Points on a hilly landscape, in no order, each with its height.
A climber steps from a point to the highest of its 3 nearest points, and stops where none of them is higher. Distance is the straight distance between rows; heights are no part of it.
<141> (h 4.89): [105 152 109 118 160 117 142 119 112 178 207 102 123 151 130 113 157 139
 180  82 184 143  76]
<816> (h 3.18): [105 102  71  85 148  75  94 141 113  83 113  92  98  59 173 140  88 159
 106 169 158  92 116]
<13> (h 4.53): [135 130 161 148 101 156 145 150 129 119 132 107 154 160 118 128 164 153
 152 123 117 142 125]
<810> (h 2.92): [120 104 136 130 112 137 114 155 108  71  76 115 132  83 140 137 134 142
 108 172 107 110 148]
<359> (h 3.25): [110 149 150 123 131 127 164 147 115 123 193  79 143 153 129 118 197 159
 168  84 146 139  76]
<620> (h 2.56): [137 115 144 141 106 144 122 146 141  98  74 145 129 128 127 142 114 130
 110 155  95 121 165]
<423> (h 3.67): [132  99 161 128  92 172  88 187 131  79  75 146 148  89  98 143 153 152
 130 193  71 123 167]
<354> (h 2.80): [111 113 115 132 110 127 113 138 112  74 107  93 136  86 151 141 141 144
 121 154 144 106 119]
<1025> (h 5.81): [141 139 115 139 134 129 134  91 145 173 115 163 124 152 124 125  98  87
 117 109 128 137 147]
<1037> (h 2.26): [152 125 154 149  98 157 124 152 159 113  88 160 134 149 109 145 118 132
 118 154  85 127 166]
<147> (h 4.39): [130 123 165 149  96 162 131 168 131 102 122 108 156 141 111 133 167 158
 149 137 110 139 129]
<465> (h 2.45): [114  99 102  95 156  86 113 135 104 103  73 130  80  83 172 133  73 133
  68 156 116  95 153]
<385> (h 5.38): [118 139 125 142 125 135 141 118 120 146 144 109 134 155 137 121 144 131
 150 107 153 141 114]
<1013> (h 4.58): [152 136 134 145 116 139 136 113 152 149 108 155 126 165 118 131 103 104
 119 125 108 138 155]
<805> (h 3.75): [132 150 163 114 146 131 176 142 105 158 199  89 126 181 116 107 183 159
 165  81 128 153  89]
<433> (h 1.83): [134 109 134 105 141 106 124 123 145 107  67 177  87 113 144 144  66 102
  53 147  86 102 175]
<197> (h 3.26): [ 88 118  63 108 162 102  88 107 134 156 127 136  96  95 156 133  76 120
 146 129 192 124 118]
<682> (h 6.71): [137 142 120 142 136 133 137  99 131 171 128 144 127 161 124 123 114 100
 134 110 137 147 133]
<1086> (h 2.91): [108 102  95 104 142  93 108 134 102  93  83 107 102  79 169 135  88 142
  91 163 135 100 138]
<878> (h 3.95): [156 140 163 144 118 150 155 134 134 162 153 123 134 187 104 114 146 140
 152 111 111 155 128]
<821> (h 5.42): [122 140 155 138 119 141 157 141 114 130 163  93 143 163 127 121 174 148
 160 103 136 142 106]
<445> (h 4.69): [146 140 117 125 138 126 132  87 165 167 112 188 118 144 115 130  84  64
  96 114 112 133 158]
<933> (h 4.92): [131 126 140 148 104 146 132 133 130 117 102 122 136 146 134 136 132 130
 127 138 123 127 139]
<343> (h 6.38): [115 143 131 139 127 134 151 132 118 135 164  94 141 158 134 124 164 144
 159 101 155 140  98]
<36> (h 4.42): [108 102 119 118 108 114  96 151 105  28 127  84 151  24 143 137 175 152
 114 170 128  94 105]
<458> (h 5.31): [155 149 149 135 140 139 160 112 114 189 173 126 127 184 104 102 138 127
 154  95 122 161 119]
<877> (h 5.99): [114 138 108 141 138 132 128  98 120 169 143 128 128 148 133 121 118 111
 145 107 162 142 119]
<771> (h 2.23): [121 104 117  98 152  92 121 133 110 101  63 149  84  92 164 132  69 123
  58 155 100  95 164]
<196> (h 3.44): [169 140 194 131 126 151 161 165 133 158 177 122 130 202  88 111 156 173
 169 109  76 162 122]
<80> (h 3.78): [108 108  89 111 122  94  95 144 114  51 133  79 131  47 163 143 137 158
 116 162 157  89 100]
<461> (h 2.50): [120 118 125 138 116 134 125 131 121 101  85 124 125 116 145 139 115 128
 113 148 125 117 147]
<601> (h 4.30): [124 128 176 142 100 157 146 169 124 100 144  94 163 143 110 128 188 164
 158 124 113 140 112]
<870> (h 5.36): [104 129  83 131 146 122 114 102 125 155 123 129 119 126 147 131 107 118
 139 119 172 127 116]
<340> (h 2.90): [ 95 103  74  97 159  84 102 124 114 113  96 121  87  78 173 133  70 134
  98 154 150 100 137]
<708> (h 4.86): [135 137 144 149 119 145 148 123 128 144 133 118 136 167 125 123 140 128
 144 115 131 141 130]
<972> (h 5.98): [175 150 155 127 148 134 159 101 127 208 183 149 125 188  85  98 125 109
 144  93 111 165 124]
<158> (h 5.02): [138 144 104 128 147 123 125  81 147 185 120 183 120 134 109 119  88  64
 106 104 127 139 148]
<365> (h 3.22): [106 137 149 136 110 137 151 151 120  96 166  81 156 135 127 128 192 158
 154 107 147 132  91]
<469> (h 2.06): [140 108 144 107 130 109 121 145 137  93  56 174  94 106 141 145  74 116
  59 161  75  98 181]
<976> (h 4.56): [102 119 116 132 107 116 108 145 120  41 149  84 155  63 145 142 176 155
 130 142 159  98  89]
<738> (h 4.90): [ 99 133  80 125 148 115 108 104 126 167 159 122 126 128 144 126 119 125
 164 108 194 133  98]
<835> (h 3.12): [158 136 140 137 115 136 135 114 173 141  97 179 122 156 116 144  88  90
  99 133  88 126 170]
<644> (h 4.51): [123 138  93 132 154 118 115  84 137 183 114 172 118 128 126 121  86  77
 117 108 146 136 138]
<788> (h 1.84): [118 116 113 126 130 118 120 119 122 113  80 133 111 116 153 138  91 120
  95 147 126 114 153]
<268> (h 5.47): [126 144 139 133 138 132 156 121 113 165 178 103 131 176 121 110 158 138
 165  88 150 152  99]
<722> (h 4.70): [105 109 147 126  95 133 102 155 109  28 130  95 166  37 124 135 195 144
 124 167 121 107 107]
<879> (h 5.09): [117 146 112 129 154 127 138 106 112 190 180 117 128 160 122 108 139 127
 168  88 173 147  96]
<947> (h 3.13): [116 111 160 138  92 158 111 166 118  64 104 108 163  84 121 139 176 149
 137 168 111 125 132]
<216> (h 4.34): [116 133 105 134 137 126 123 101 127 148 109 139 121 135 142 128  97 106
 125 121 149 126 133]
<677> (h 2.75): [125 112 137 137 108 141 120 144 120  91  77 126 130 111 139 140 124 133
 112 158 112 120 150]
<540> (h 4.35): [105 153 145 107 142 110 172 153 126 109 222  79 137 146 132 118 216 172
 166  69 149 131  58]
<692> (h 5.80): [122 130 128 146 119 137 135 119 124 131 121 117 134 147 137 128 131 129
 135 120 143 135 129]
<204> (h 2.30): [127 102 133 105 136 110 122 147 112  91  57 146  94  94 156 139  82 128
  66 169  83  99 166]
<720> (h 4.52): [172 142 164 146 109 152 146 139 156 159 138 144 139 193  95 126 131 137
 142 124  90 151 148]
<116> (h 6.21): [171 144 151 145 119 145 148 117 151 175 142 151 135 186  99 123 119 111
 137 114 103 153 145]
<837> (h 1.82): [153 123 143 132 109 135 126 138 162 110  70 179 115 138 123 149  88 109
  89 149  78 117 175]
<1034> (h 3.71): [108 112 126 126 106 103  91 143 117   8 170  97 169   4 126 131 209 152
 118 155 137  91  81]
<1036> (h 6.86): [159 149 127 134 147 132 141  87 140 204 149 164 132 164  97 106 109  84
 129  98 124 153 136]
<75> (h 4.12): [112 137  81 130 161 117 107  90 129 191 135 157 120 125 130 119  94  94
 138 104 171 136 125]
<676> (h 2.55): [130 104 136 124 116 132 120 142 120  89  62 138 116 101 142 141 107 134
  94 165 101 109 161]
<695> (h 4.79): [101 140  77 124 163 119 106 103 124 192 168 136 120 130 128 118 114 117
 174 101 199 139  95]
<220> (h 4.33): [176 146 171 134 133 142 160 127 136 184 175 141 126 198  89 107 135 136
 151 105  92 161 133]
<109> (h 4.60): [185 152 148 134 127 140 147 105 167 192 156 171 133 185  85 120 110  92
 128 111  92 153 148]
<76> (h 5.22): [197 148 176 125 142 137 159 120 143 198 190 155 122 200  74 104 126 127
 147 106  81 171 131]
<125> (h 2.01): [140 129 127 124 128 127 130 105 159 136  84 179 108 138 127 140  79  87
  86 130 100 120 169]
<831> (h 3.09): [117 103 150 130  98 151 106 163 106  54  89 107 155  65 128 138 168 145
 122 177 105 114 133]
<901> (h 3.40): [113  99 115 117 120 115 107 151  96  59  91  95 129  56 157 139 136 150
 101 174 125  97 127]
<897> (h 3.21): [130 127 114 135 129 128 129 105 138 140  94 149 117 138 142 135  92 101
 107 127 128 126 151]
<139> (h 0.29): [ 94 128  84 128 130 116 115 120 129 118 159  98 128 115 155 138 138 145
 157 123 188 117  90]
<117> (h 3.36): [105  99  79  83 149  74  98 152 100  82  99  94  95  52 176 135  85 157
  88 173 136  85 124]
<596> (h 3.32): [116 127  91 127 152 114 113  88 132 154  97 159 103 121 145 130  77  93
 103 119 143 125 147]
<531> (h 3.43): [101 132 139 140 108 132 139 150 124  69 168  83 159 107 134 134 202 158
 147 111 155 117  83]
<559> (h 4.32): [132 118 168 149  89 173 119 178 136  97 106 124 165 132  99 139 169 159
 149 158  96 134 145]
<377> (h 4.16): [154 129 179 152  99 163 133 181 149 128 136 129 158 171  86 131 162 174
 162 135  80 147 143]
<37> (h 4.43): [139 141 176 132 125 145 167 150 119 147 171 100 140 184 110 114 175 157
 167 101 113 155 109]
<473> (h 2.81): [174 144 197 117 145 146 172 149 117 171 195 117 117 202  91  99 152 171
 169  95  84 169 115]
<405> (h 5.45): [101 152 121 110 147 110 155 135 122 141 216  85 127 148 133 118 189 159
 177  79 176 135  63]
<744> (h 7.86): [153 144 140 142 131 137 149 103 134 182 148 143 128 178 109 111 120 105
 141 102 122 153 137]
<180> (h 1.26): [119 115 111 112 148 107 121 105 135 127  77 163  94 116 154 137  67  99
  76 135 115 109 160]
<393> (h 2.54): [119 100 117 108 129 113 115 144 101  82  69 118 112  85 160 141 100 137
  86 168 110  99 149]
<57> (h 3.54): [ 94 111  60  98 153  92  86 118 128 126 119 115  90  80 170 138  78 136
 129 146 179 109 120]
<353> (h 4.15): [132 149  93 132 159 120 115  79 135 205 133 174 125 136 110 108  96  77
 129  96 154 144 127]
<444> (h 2.83): [113 119 142 143  99 148 128 144 117  84 111 101 147 112 137 140 158 146
 132 145 133 119 127]
<572> (h 3.57): [110  99  94  99 131  86  97 151  95  58 103  85 120  41 168 138 120 159
 100 175 137  86 118]
<850> (h 7.06): [ 96 144 117 126 124 114 140 140 131  98 198  81 142 127 142 132 189 160
 164  94 179 119  70]
<7> (h 6.32): [172 155 126 126 146 127 138  77 163 203 150 190 136 146  83 110  97  52
 107 100 111 145 141]
<198> (h 6.23): [191 157 146 125 152 127 147  83 148 220 178 180 135 165  69  98 109  75
 126  98 104 158 135]
<865> (h 5.82): [ 99 118 143 139  96 134 119 152 118  45 148  85 167  70 130 139 198 151
 137 137 142 112  93]
<872> (h 2.74): [104 120 106 135 117 125 119 119 116 105 115 102 129 114 157 138 127 134
 131 136 154 119 124]
<77> (h 1.21): [105 130 116 140 114 129 126 130 117  97 138  92 140 120 147 138 153 143
 144 125 165 123 102]
<508> (h 1.24): [139 128 133 106 137 113 127 105 170 126  87 198  95 128 130 146  59  77
  60 131  84 108 178]
<299> (h 4.85): [ 98 142  96 127 143 121 129 116 122 157 180 105 126 142 139 124 145 136
 170 101 189 136  88]
<1077> (h 2.48): [132 121 124 135 121 129 126 121 136 118  79 148 115 135 142 139  98 113
 100 141 112 119 155]
<450> (h 6.44): [174 157 138 129 155 131 150  86 132 220 171 171 131 166  78  92 115  85
 133  91 121 160 126]
<980> (h 3.23): [119 105 166 131  90 171  95 177 121  61  94 125 161  73 102 136 178 152
 141 186  91 126 143]
<372> (h 4.19): [141 111 159 146  87 168 111 171 137  90  82 141 150 124 112 143 141 148
 133 166  89 126 158]
<1011> (h 3.38): [168 144 138 134 120 136 143 100 171 175 130 178 126 169  97 129  96  83
 112 115  98 141 155]
<480> (h 4.36): [ 97 120  81 125 139 107 106 113 123 118 120 113 113 105 163 137 105 130
 130 136 173 114 117]
<739> (h 4.66): [119 147  87 129 174 121 115  97 119 215 162 156 127 138 108 100 114  98
 156  91 178 150 104]

Where does a climber stop that starts at each point below?
<508>: <744>
<872>: <744>
<340>: <744>
<739>: <744>
<433>: <1086>

Two climbers start at each pair of points below. Name the first point that both come to, or write -.
<353>, <596>: <158>
<835>, <1011>: <1025>
<644>, <788>: <682>

Call two points neighbours if one is among the 3 nearest of the other. Go from one point of each pair to the other, from neighbour to neighbour, staying as high as possible. Name the lowest point that can't be avoided.
<343>, <405>: <141>
<744>, <865>: <531>
<343>, <692>: <385>
